Each row is a point on a tangle of strands that fork, close into loops and nearly touch. The rows are in no order.
In the rows, 128 means zero.
Two points are linked if the straight distance between their rows is under 95.1. Some points are linked to none.
Z_387: [110 123 149 157 122 169 160 131 140 168 163 101 110 127 117 174 158 152
  96 109 159 156]
Z_928: [166  96 143 120 135  93 125 169 129 131  91 113 138 130 158 136 118  98
 172 142  97 122]
Z_339: [110 164 134 113 125 124 129 107 149  62  95 150  54  99 114  68 129 105
  99 135 123 134]
Z_568: [108 169  92 120 121 137 123 109 129 130 125 135 121 144 155 119 148 139
  85 120 137  87]
Z_584: [159  99 164 105 118 108 136 155 104 202 159  71 144 157  93 124 103 161
 154 120 167 103]
Z_331: [107 159 127 158 165  95 117 142 105 140 180  99 151 114 164 100 145 109
 155  82 120  62]
Z_453: [120 102 169 169 142  89 115 160 146  99 128 163 136  92 102 109 127 121
 195 130 131 226]
Z_959: [188 129 136 121 113 140 118 155 112 159  45 119  94 174 134 128  80 107
 131 163 106 105]
Z_413: [ 75 208  90 133 146 142  78 120 127 106 148 181 156 144 134 105 158 157
 130  98 153 162]
Z_849: [109 149 128 123 130 119 137  83 147  53 133 135  80  88 106  65 148 112
  93 116 117 142]
Z_838: [155 146 160 139 135 119 148  84 125 106 119 106  62 127  81  66 124 142
  78  78 143 158]
Z_33: [114 125 138 173 120 185 170 127 157 146 138 111  55 125 167 179 169 102
  95 105 133 112]
Z_899: [123 146 115 111 126 179 108 161 127 144  77 195 179 164 136 222 126 137
 157 141 120 182]
Z_668: [153  55 137 129  99 125 163 115 125 187 140  80 139 133 106 174 109 146
 107 149 144  94]
Z_133: [145  74 135 136 117 151 143 145 140 141 104 140 130 134 196 221 159  83
 148 139  78 158]
Z_785: [ 94 139 143 159 152 158 135 127 120 157 179 107 143 127 111 147 157 176
  97  84 158 142]
Z_722: [166  65 141 120 108  98 159 129 132 161 121  86 124 135 105 142 100 143
 124 155 138  96]
Z_765: [143  92 116 144 109 162 132 145 135 149  92 160 146 146 160 227 136 112
 145 140  98 176]
Z_971: [122 103 145 132 128 128 145 140 166  82 132 144 108  69 166 139 157  63
 155 153  85 136]
Z_963: [137 147 146 132 157 122 100 173  94 191 172 109 201 164 138 142 129 154
 180 104 152 111]
Z_832: [113 139 113 154 127 129 167  53 136 117 156  92 100 113 166 123 169 130
  62  60 134  93]
Z_610: [ 76 128  99 174 131 107 125 119 142  91 160 162 174  79 142 134 148 111
 154 135 111 163]
Z_537: [125 135 104 152 147 125  83 118 116 113 120 183 177 148 117 156 113 196
 139 109 158 170]
Z_27: [129 114 112 100  92 155 127 132 162  80  71 178  93 102 155 162 127  75
 111 197  79 144]
Z_241: [120 131 154 147 118 190 156 144 156 145 107 127  59 126 191 182 161  70
 113 119 107 110]
Z_760: [ 86 147 125 140 141 124 116 149 151  85 139 183 145  88 141 136 155 105
 149 138 121 190]
Z_560: [116 107  98 167 145  94 114 142 146 102 128 156 166  89 176 152 120 113
 169 132  97 154]
Z_372: [133 107 115 144 128 112 139 151 163  68 105 172 122  75 164 141 136  71
 166 163  81 155]
Z_465: [131 136 168  97  97 183 134 156 134 152 107 140 111 139  84 134 128 121
 120 164 144 174]
Z_890: [126 127 119  86 125 137 122 153 109 170 141 120 197 145 132 153 125 131
 150 157 139  98]
Z_457: [129 120  90 163 161  87 108  83 110 121 138 125 172 135 158 112 120 153
 114  83 123 123]
Z_37: [122  88 132  83  92  95 151  97 113 123 152 136 155 102  48  78  80 157
 131 172 159 149]
Z_585: [112 181 120  82 117 139  89 132 120  83 128 164 117 134  67  48 125 144
 119 174 119 148]
Z_442: [113 163 145  93 136 177 143 128 137 119 127 100  67 101 142 102 134  80
  90 131 127  50]
Z_803: [104 198 112 108 133 141  92 102 120 100 133 158 111 145  95  63 148 155
 103 120 138 153]
Z_39: [ 80 199 104 118 110 170 121 103 138 115 128 127  92 137 161 116 154 110
  77 108 140  73]
Z_881: [117 138 115 175 168  94 130 128 109 143 168  88 148 141 180 125 163 142
 122  67 141  81]
Z_362: [130  90  83 136 107 116 122 125 187  71  88 184 108  93 159 166 128  86
 122 175  82 159]
Z_968: [127 132 130 103 138 146 108 156  97 187 160 118 199 163 129 172 125 166
 148 128 162 113]
Z_312: [118 111 103 145 131 100 136  76 147  78 112 138 100 111 151 113 140 113
  99 118 105 115]
Z_982: [150 111 131  93 118 111 121 170 144 107  96 146 151 118 141 130 119  91
 176 168  90 147]
Z_454: [114 144 123 124 122 128 133 115 127 138 156 112 126 127 106 108 135 146
  93 125 141 107]
Z_326: [126  98 155 121  89 183 170 132 134 182 143 101 126 128  87 182 140 141
 101 142 160 156]
Z_54: [134  82 159 102 112  83 158 129 116 144 161 106 138 100  70  94 102 142
 161 157 149 140]
Z_673: [140  81 120 101  95 100 145  75 112 109 134 136 144 130  45  85  75 185
  99 161 155 156]
Z_246: [ 90 175 119 118 116 183 140 104 149 111 122 115  66 111 169 129 159  91
  74 117 138  54]
Z_984: [122 203 127  87 134 141  77 156 120  94 112 162  91 131  92  47 136 123
 148 156 117 144]
Z_219: [125 117 126 106 119 115 149 114 104 152 179  82 147 120  90 102 127 142
 116 140 140  71]
Z_780: [ 95 197  87 131 150 106  74 138 129  88 138 171 147 130 149  82 141 120
 150 112 129 142]
Z_75: [137 186  86 114 125 138  85 152 136 130  59 159 112 176 160 123 109 118
 131 147 116 118]
Z_344: [145  89 116 103 111 108 128  77 107 137 132 117 157 144  73 110  87 187
  90 144 144 117]
Z_661: [129 141 143 115 113 136 149  88 136  96 130 116  81 113  74  79 131 144
  71 110 135 144]
Z_744: [ 97 107 101 149 131 105 142  79 155  57 145 148 109  73 155 115 138  86
 105 129  92 110]
Z_952: [145  94 155 123 127  67 141 117  98 153 166  73 130 130  78  70  91 151
 173 119 154 113]
Z_828: [137 131  65 155 145  74  67  98 122  88 101 174 187 136 156 104  90 165
 154 112 100 150]
Z_636: [130  60 144 108  98 118 179 111 162  77 143 149 113  60 117 147 126  86
 142 183  96 142]
Z_515: [127 181 154 127 105 206 138 162 131 153 108 115  63 155  76  89 122 125
  88 129 160 138]
Z_735: [160 138 141 128 117 162 130 160 126 148  71 113  83 153 141 126 105 107
 113 150 115  88]
Z_130: [120 186  88 130 122 140  88 121 126 132  82 147 111 173 157 126 127 139
 108 123 135 105]
Z_613: [113 144 130 120 146 121 111 164 151 101 125 163 140 116 125 118 130 107
 162 151 115 171]
Z_121: [149 106 155  85 112 128 145 160 105 193 145  84 163 157 112 137 122 136
 154 136 144  82]
Z_956: [197 103 137 106 119 118 109 158 118 156  63 125 111 164 112 128  78 118
 158 172 117 124]
Z_549: [145 126 148 185 174  65 166  63 109 109 179  83 124 104 141  79 146 126
 123  45 134 143]
Z_753: [125 115 133  79 105 146 145 130 156  80 100 167 108  82 128 124 132  81
 116 200  88 130]
Z_123: [136  75 144 115  89 164 181 129 119 197 155  94 157 136 110 195 135 138
 119 140 152 126]
Z_17: [134 171 144  81 101 191 109 167 113 146  82 166 124 170 101 146 120 124
 140 168 123 170]
Z_155: [123 135 133 170 166 106  98 139 107 149 148 118 153 154 130 117 136 175
 146  78 156 131]
Z_725: [148 113 188 142 127 148 159 169 124 206 154  55 119 146 115 155 146 137
 144  85 165 129]
Z_51: [136 152 125 132 116 127 119  86 146  88  72 140  51 137 126  67 119 122
  77 113 125 128]
Z_711: [143 105  98 129 122 161 113 139 149 131  80 184 174 149 154 236 118 127
 155 144  98 194]
Z_983: [138 128 159 143 144 126 132 164 113 189 166  71 136 154 123 140 140 154
 136  96 165 109]
Z_745: [121 151 130 151 171 113  89 152  93 172 185 103 178 157 135 110 131 173
 160  84 155 115]
Z_698: [135  95  94 105 111 108 130 111 107 154 141 118 174 146 103 143  99 169
  98 164 136  93]
Z_31: [155 119 160 177 171  61 147  96  90 126 171  60 126 126 120  80 121 132
 149  62 131 112]
Z_558: [179  74 143 124 114  96 131 136 128 132  73 103  99 146  98 114  80 127
 122 162 117 107]
Z_734: [128 110 168 105  97 165 155 160 131 166 139 118 136 127  91 156 148 129
 125 142 158 172]
Z_393: [144 102 107 150 151  90 112 144 147 118 101 137 148 124 169 161 114 119
 161 134 103 149]
Z_250: [149 148  97 124 137 111  69 117 103 133  96 142 140 176 111 100 109 173
 127 122 132 129]
Z_542: [143 133 146 129 132 136 127 142 130 138 114 103  98 143 117 115 123 134
 113 135 134 114]
Z_298: [113 107 102 108 115 123 149 108 102 149 194 102 191 123  93 131 124 148
 106 145 141  89]
Z_599: [102 139 124 141 146 137 109 121 112 126 153 166 183 139  98 142 129 190
 123 107 168 171]
Z_273: [144 133 124 139 139  98 125  83 132 101  94 124  88 143 131  87 118 127
  89 106 115 113]
Z_32: [127 103 153 170 156  95 127 153 123 151 157 115 156 126 136 136 139 145
 171  99 147 140]
Z_618: [128 137 136 159 161  97 161  70 126 114 165  92 111 109 144  99 155 125
  95  53 129 122]
Z_612: [155  66 192 145 121 114 174 151 143 193 144  67 108 127 112 155 133 137
 164  95 158 152]
Z_520: [132 109  89 171 152  57  92 105 118  99 128 149 175 110 155 106 105 146
 151 101  95 137]
Z_575: [ 98 146 128 132 142 146 123 122 106 147 191 126 175 142  95 129 139 185
 110  98 175 138]
Z_296: [152  93 142 118  89 182 169 133 139 133  79 143  89 128 133 174 123  90
 109 178  94 138]
Z_65: [103 199 127 114 149 130  75 165 126  95 141 169 117 129 110  63 141 121
 162 127 136 163]
Z_402: [144  85 159  69  92 114 166 122 151  90 116 139 113  66  94 121 120  84
 143 192 100 137]
Z_829: [123 156 138  73 119 154 124 142 139 106 110 131  90 113 132 111 119  76
 110 164 109  76]
Z_859: [149 114 169 150 155  58 136 122  87 131 175  72 114 128  90  65 115 144
 170  91 145 108]
Z_190: [101 122 135 160 118 161 170  95 140 131 159  99  67 107 158 149 168 127
  71  93 132 105]
Z_795: [134 119  82 167 162 102  94 125 116 109 111 173 203 137 147 171 104 189
 169 104 145 167]
Z_801: [ 90 209 100 112 131 142  69  93 114  94 149 176 147 149 107  69 141 168
 111  95 151 174]
Z_684: [128 118 104 101 118 138 120 146 121 146 123 162 216 134 161 209 125 128
 173 147  98 149]
Z_784: [ 94 179 159 101 157 152 141 143 141 102 156 103  74  79 153  99 156  61
 129 124 124  60]
Z_281: [111 122  91 170 167  85 116 128 118 146 150 109 159 142 185 148 134 139
 129  84 128  94]
Z_611: [116 164 129  92 107 195 118 157 114 158  91 183 169 173 112 206 120 135
 139 160 118 168]
Z_18: [107 172 138 124 160 131 126 137 130 130 161  94 107 113 162 106 150 104
 127  99 123  57]
Z_26: [132 181 115 102 124 143 100 150 142 107  78 150  75 143 144  94 126  91
 121 153 121  92]
Z_485: [143 102 147 141 115 184 153 153 139 149  89 121  86 143 189 190 154  75
 128 133  91 126]
Z_674: [116 102 115 131 128 132 152 101 150  71 149 137  86  67 157 143 145  73
 118 150  93  93]
Z_738: [138  71 181 163 138  92 149 155 140 160 136  77 125 119 135 157 131 124
 178 106 144 156]
Z_63: [170  93 104 125  98 167 166 125 126 167  74  97  95 152 125 145  82 111
  78 175 123  67]
Z_175: [142 121  59 143 149  90  79 117  95 108 123 162 224 145 147 142  81 187
 161 123 128 132]

A fork is a point with three links, a tip a point with one. Leave the first point through the second and follow the links. Name the first fork or tip that comes.
Z_273 / Z_51 => Z_838
Z_744 / Z_674 => Z_636
Z_711 / Z_899 => Z_326
Z_457 / Z_281 => Z_442
Z_673 / Z_344 => Z_454

Name the points in between on the shortest way along the links from the first point to the second, in order.
Z_123 / Z_26 => Z_668, Z_722, Z_558, Z_956, Z_959, Z_735, Z_542, Z_454, Z_568, Z_130, Z_75
Z_838 / Z_273 => Z_661, Z_849, Z_339, Z_51
Z_457 / Z_17 => Z_520, Z_828, Z_175, Z_795, Z_537, Z_599, Z_575, Z_785, Z_387, Z_326, Z_734, Z_465
Z_618 / Z_130 => Z_549, Z_31, Z_859, Z_952, Z_54, Z_37, Z_673, Z_344, Z_698, Z_298, Z_219, Z_454, Z_568
Z_331 / Z_959 => Z_18, Z_784, Z_442, Z_246, Z_39, Z_568, Z_454, Z_542, Z_735
Z_971 / Z_402 => Z_372, Z_362, Z_27, Z_753
